Points on a hilly landscape, in no order, each with its height.
From any point a ball rolls to the lowest of the 2 points nearest to it. It stops when none of these is lower. Distance is the straight distance between rows; heights are no part of it.
Gela height 5.50: [ 11 -12   1  -8 -23   7   7   0  28   7  25 -15  28 -20   8   1 -28  26
   3   8   4]
Geni height 4.51: [  4 -14   7  -4  10 -27   5   3 -14 -24   1   6  11 -27   5  26   4 -16
 -13  -1  10]
sila height 3.32: [ 15  14   7  21  -8 -24  19   4   5 -10 -15  -1 -21 -16   6  -1  21  -8
 -23  10   6]
rek height 4.09: [ -1 -20   1   2  22 -18   1   0 -19 -21   9  13  12  -4   4  19  -5 -19
   9  12   6]
mola height 4.77: [  0 -24   2  -8   3 -19   6   7  -3 -19   6  25  17 -27  -2   1  -8   6
 -14  -3   2]
dutov height 1.25: [  0  15 -26   6 -12  14 -11   7   5   8  20   6   3  -9   3  -2   0  10
 -13  17   2]
Nakuz height 5.04: [  1   4 -14  -5   0  -3   6   5   2  -6  17   2  38 -29  -7  14 -20   4
 -16  10   5]
Zibul height 1.55: [  4   7   6  -1  -4 -10 -23  11  -7  -2  -5 -18  -6  -3  10   3  12  -1
 -10  18   8]
lefov height 6.58: [  7   7   2  15  17  12  17   2  21   4 -10   0 -16  -5  -7   2 -14   7
  11   5 -23]
kon height 5.35: [-21   1  -5  14   8  12  20 -15  -2  -6 -25 -12  -8  16 -22 -21   2 -26
  -2 -18   5]
fup height 4.18: [-17  20  13   9 -10 -17   5   4 -17  12 -35  -8 -15 -12  18   4  -7  -5
 -10   7  25]
Bage height 6.49: [  2   0   4 -16  22 -10 -14  -1  17  36  -1   3  -6   6   1   6  -1 -17
  -1 -13   5]
veb height 2.39: [ -4 -12 -15   9   9  13   6   7 -13 -11 -14  19  -2 -19  -9 -16  14  20
 -24   7   1]
ref height 5.94: [ -2   8 -14   6 -32  12   0  14   2  -6   0   9   6 -11 -23   6 -23   8
   7  -5  -9]
Rabil height 6.22: [ 11   3  16  -1   8 -15  -1   0  25  36  13  12   1  10   7   9  18 -10
 -11  -8   8]
mame height 6.56: [  4  24   2   7   3  22 -15 -22  -1  -3   2  20  -3  16 -27 -21   2  -5
   8  -2  -8]
gaz height 1.79: [  6 -23 -17  -6 -16   2 -11  -3  -8 -12   7   2 -25   7   6  -9  -3  -8
  11   1  13]
gizu height 5.77: [ 16  -4   4  16   0  17 -15 -16 -11  -6   4  -4 -11  12 -27  27   1  -3
  16  -3  -2]
feku height 5.39: [-12 -13   8  -1   1  -8   9   9  21  18  20  13  -5  15  18 -22  -9   6
  -6   3  11]
zus height 6.60: [-33  22 -15  -6   2  17  -3 -19 -37  -2 -23 -17 -12 -12   1  -3  19 -14
 -12 -14  -2]
fod height 5.87: [-24 -17  -4 -12  13   4 -11  -2 -22   3 -10   5 -25  -1  11   8 -16  11
   5  -9  -5]
sabo height 3.21: [  0  15   6  -2 -12  -1   3   6   4  32 -23  -6  -9  17   8  -7   5  10
  -7  -5  24]
lifu height 2.06: [ 25 -14   0  -7  19 -13  -1 -12   7   1  21 -14  26 -14   5  25  -6   7
  -7  -1  -7]
gafa height 2.64: [  3   9   0   4  -6  -7   4 -10   7 -14  -5   6 -25 -15   0  -4  11 -12
 -27 -11   1]
sif height 5.36: [-17 -13  -8 -15  -5  12   1  15  -8  -6  -3  12 -23  13  -2   4  18   5
  -7 -23  -5]
pok height 3.65: [  3   4   6  -5  22 -17 -11   4  24  20  11 -29  24   3  15  -1   2  -1
 -20  12  -6]
zosi height 6.06: [-20  -7 -13 -14  11  -7   4 -12 -41  13 -20  -4 -21   6  16  14  -2 -11
  -2 -18  11]
furo height 5.86: [-11 -14  -7  16   2  13   5   3  -4  -7   6  -3 -12  29 -12  -1  -3   6
   6   4  -5]
Kam height 4.88: [-30 -14   0   0 -10  17  -1  -2  -2  -7  -9   2 -34   9 -11 -11  29  -6
   0 -10   3]
Bala height 3.61: [ 30  -4 -12  -8  12  -2   2  16  -1 -11  17 -25  33 -32  13  26   3  14
  22  23 -15]
ludif height 6.15: [-32 -23 -14  16  -6   4  10  -5 -10 -14  10  20 -12  -3 -23 -17 -18  -4
   2   9 -30]
sis height 6.50: [-50  -2 -12 -12   3  14  -6 -17 -28 -15 -14  -3  -5  -6 -10  -4  -1 -24
  -2 -25  -9]
Kili height 2.80: [-18  12   8   4  -2   3 -21  -5 -15   7 -20 -20 -23   4   3  -4  30  -3
 -14   6   2]
tud height 5.78: [ 18  29  11  11 -28   2   0  -4 -13 -12  -6   4   1   5 -16  26  15   3
  -7 -10  16]
zome height 6.29: [-39 -11 -24  -1   4  19   5 -12 -33  -6  -4  10 -13  -5 -20 -13 -19 -10
   3  -7 -20]
noro height 1.95: [ -9  12 -26 -17 -13   5   4  25   7  -4   0   1  17  -3  11 -12 -21  -1
  -8  -3  -4]
papo height 6.82: [  9  19   1  11  16  14   9  -2  -7   8 -20 -13 -13  21   1   3 -15  14
  16   5 -11]
Vam height 4.25: [ 14  10  15   9   5 -18  -4  10  34   6   9 -26  23  22  16 -11   5  -6
   7  20   2]
kupar height 3.19: [ -5 -14  -1   7 -28  16   9 -19  -5   6 -15  19 -22   7 -33 -24 -16  -5
  26 -23   0]
bek height 5.26: [  6   1   1  -9  -6  -7   3   1  21  13  26 -21  47 -26  11   3 -13   4
  -6  18   6]
degeg height 5.08: [  8  -2  -3   6   8  15 -13  11   9 -10   7  -5  20  -4 -18   5 -23  12
  22  18 -27]
Muro height 5.38: [ 27   6  -5  14  16  24 -13   1   3  -4   6  -6  12  12 -19  16   0   5
  17  16 -17]
sulu height 2.63: [15  6 -7 -5  2  7 14 11 14 28 -1 -4 19 13  7 -8 -5 16 -2  2 15]
Mem height 4.96: [ -5 -37   8 -12   6 -16   3   4  16  -4  31  30  14 -15   5  -6 -14  -2
   7  -2 -10]
Pak height 4.82: [  8  19  -7   2   0  -9   9   4   0  -6  -3 -10  13 -14   7  19 -20   0
  -9   0  -5]
pevar height 3.30: [ 22 -23  -6  -1   4 -25  -1   1  -8  -6  15 -10 -11  13  26  13  14  -1
  -4   1  14]
ririk height 4.35: [ 14  -4  -5 -16  27   1  15  12   7   3  25 -19  38  -7  18  20 -14   0
  33  17 -24]
Konu height 1.78: [  1  21 -33 -11  -4  13   9  29  10  11  11  12  10 -10  18 -18  -4  18
   4  15 -13]
runo height 5.09: [  6   2   4   8  -3  -9  -1   8  -6 -17   9  -7  15  14  -1  31 -13   4
  -4  -6   2]
zogaz height 2.91: [ -1   2 -13   3  19  15   1  -2 -17  -8 -14  10   2  -2 -14  -3  17  -1
  -5  -3  -2]
radid height 1.42: [ -7  11  -3 -22 -10   0   2  32  25  -5  11  -8  36   3  22 -21 -12  13
   3   9  -3]
tofom height 5.79: [ 17  -7  29  -6  16 -32  13   5  31  28  30  -8  20   9  24  14  23  -4
  -4  -1   2]
pake height 2.07: [ 16  11   1 -17   3  -3  18  21  14   6  12 -12  33  12  25   1  -9  17
   2  -2   0]
Zazur height 3.51: [ -5  -6   0   7  23  -4  12  -2 -28 -22 -18  21  13   1 -15  -2   4 -13
   8   6  -2]
denab height 4.74: [-15   4  -6   6  -7  17  13 -16  -2  11 -28   1 -21   5 -17 -18  14 -27
  18 -23  11]
dure height 6.02: [  6  12  16  10 -28   1 -14 -20  -4 -13  -8   4 -13  -2 -17   2   3   1
  -3  -9  21]
mun height 0.57: [ -1  11  -3 -10 -17   8 -24  12   3   5   5  -5   1  -3   4   9  10  20
 -19   6   0]
Nases height 6.07: [-13  11   0  12 -17  14  10   5  -1  -7  -7  11 -16 -14  -8   5  -9  14
  -4   2  -3]
Bodi height 2.55: [ 17 -34  -1 -13   0 -10 -23  -2  -5  -9   5   0 -18  -8  10   4  13   1
   8   3   9]
fizu height 4.83: [ 16  -3  38  -5   0 -28   5   6  31   0  21 -34  16   9  39  -5   5  13
   7  18  -7]
bag height 2.98: [ 17  -3  12  -2  19 -26 -10 -11   6   9  29 -15  41  11  14  15   6  -5
 -18  11  -4]
ranod height 5.61: [ -9 -18   5   6 -10  11   3   5  11  11   7  19 -17  29  -2 -19  -3  19
   0  -5   6]
Gavo height 1.91: [  2 -12 -10   5  -4  11   9  -9   2 -18 -12  26 -13 -22 -10 -22  22   4
 -24 -15   2]
muka height 5.88: [ -9  16   9   5  21   3  13   2   9  -6 -27   1  -1  22 -15 -17  11 -21
   1  -9  -7]
Leled height 5.16: [ -7 -32   3  -5   6  -9   9  -1  26   5  23  20   7   6   7 -24 -31  12
   8  -8  -3]
Dilov height 6.27: [  4   2   4   2  29  14  16   2  24  -1 -24   5   0   8 -24  -9   4  -9
   3 -12 -26]
Rok height 6.78: [ 12  27  -3   5  -5  15 -13  -8 -10  -3 -11   8   3  36 -11 -16  13   3
  11  -6   7]
feri height 2.53: [ -1 -24 -12  10 -19   2   2 -16 -20 -17   7  21 -23   9 -13 -18 -19  -9
  27  -6   6]
gugeb height 6.20: [ 18   5  14   4 -23   9 -21 -14  -2  -5  -5  27 -12 -15 -15 -16  -3  10
   0   0   4]
Dekor height 6.32: [-24  -3 -17 -15  18  -1 -10  -4 -36  -3 -24 -20 -10   3  17  -6  17  -9
 -20  -8   5]
fibe height 4.52: [  1  32  18   8 -12 -23   2   1 -11   4 -12  -8   5 -18   5  25  -3  -4
 -19   4  18]
Vosi height 5.46: [ 19   4  10  14 -11   7  -6  -2  -4  -2  -3 -19   5  12 -16  31  11   3
  -3   3  15]
bipa height 7.01: [  5  28  13  -6  -7  -6 -18   1 -12   3  -8  -2  -7  36  -2   2  27 -18
   4  -4   7]
Zare height 5.75: [ 14   7  -6   3 -25  12  10   7  23  -4  14 -13   2  -6  -4  12 -34  20
   5  -2  -5]
Zorob height 3.73: [-19   6  12  -5 -10  -9   7  -8  -2  20 -27   4 -20  -1   9 -13   2  -4
 -17 -17  28]
tof height 6.33: [  7  16   6   1 -13  14 -10 -31  -8  -6 -12  34  -4 -13 -26 -32  -4  -3
  11 -13 -10]
nov height 6.31: [ -4   5  19  14   2   7  17 -10  12   7 -12  12 -33 -14 -14  11  -6   0
   5  -8  -2]
nudo height 5.65: [-14  -4   5 -22   5  -7  -9  18  -5  -5  -2   7 -14  -2  13  25   3   1
   1 -14  -7]
soge height 4.04: [-26 -11  -2  -1  -3  22 -16  -6 -24  -9 -21 -10 -22   5  -3 -23  42   4
  -3   0   9]
raz height 6.03: [-14 -29 -16  18   3  10  12   5   0  -6   8   1  -4   7 -11 -15 -23  13
   6  15 -12]
panib height 4.81: [  9   6  -9   0  11  -1   1   8   5  -5  24  -2  30   6   3  10 -28  -1
  24  17 -19]
musa height 5.28: [  7  -8  34  -1   2 -24  12  -5  20  13  49 -14  13  10  38   7   6  10
   2  21  -4]
Rika height 2.95: [ 31 -18   2 -12  15 -10 -12   1   1   5   9 -25  38 -35  11  22   8   8
   6  21  -1]
Fevu height 3.93: [ -3  -2   5   3 -22   6  -8 -18  -2   4 -11  12 -37   2 -16  -2   1 -23
  26 -22   8]
mav height 3.90: [ 18  16   4  22  13 -33   8 -13   7   2  -6  -5  -7 -18  18 -10  -1 -15
 -15  13   6]
tel height 7.27: [ -5  13   6 -24 -10   0 -34   7 -12  18 -10   7 -21  10   5   1  41 -18
  15  -8   8]

Where does a ball stop that starts at each point below?
bipa: Vosi
Rabil: lifu
Dilov: gaz
zus: mun
sis: Gavo
papo: Gavo
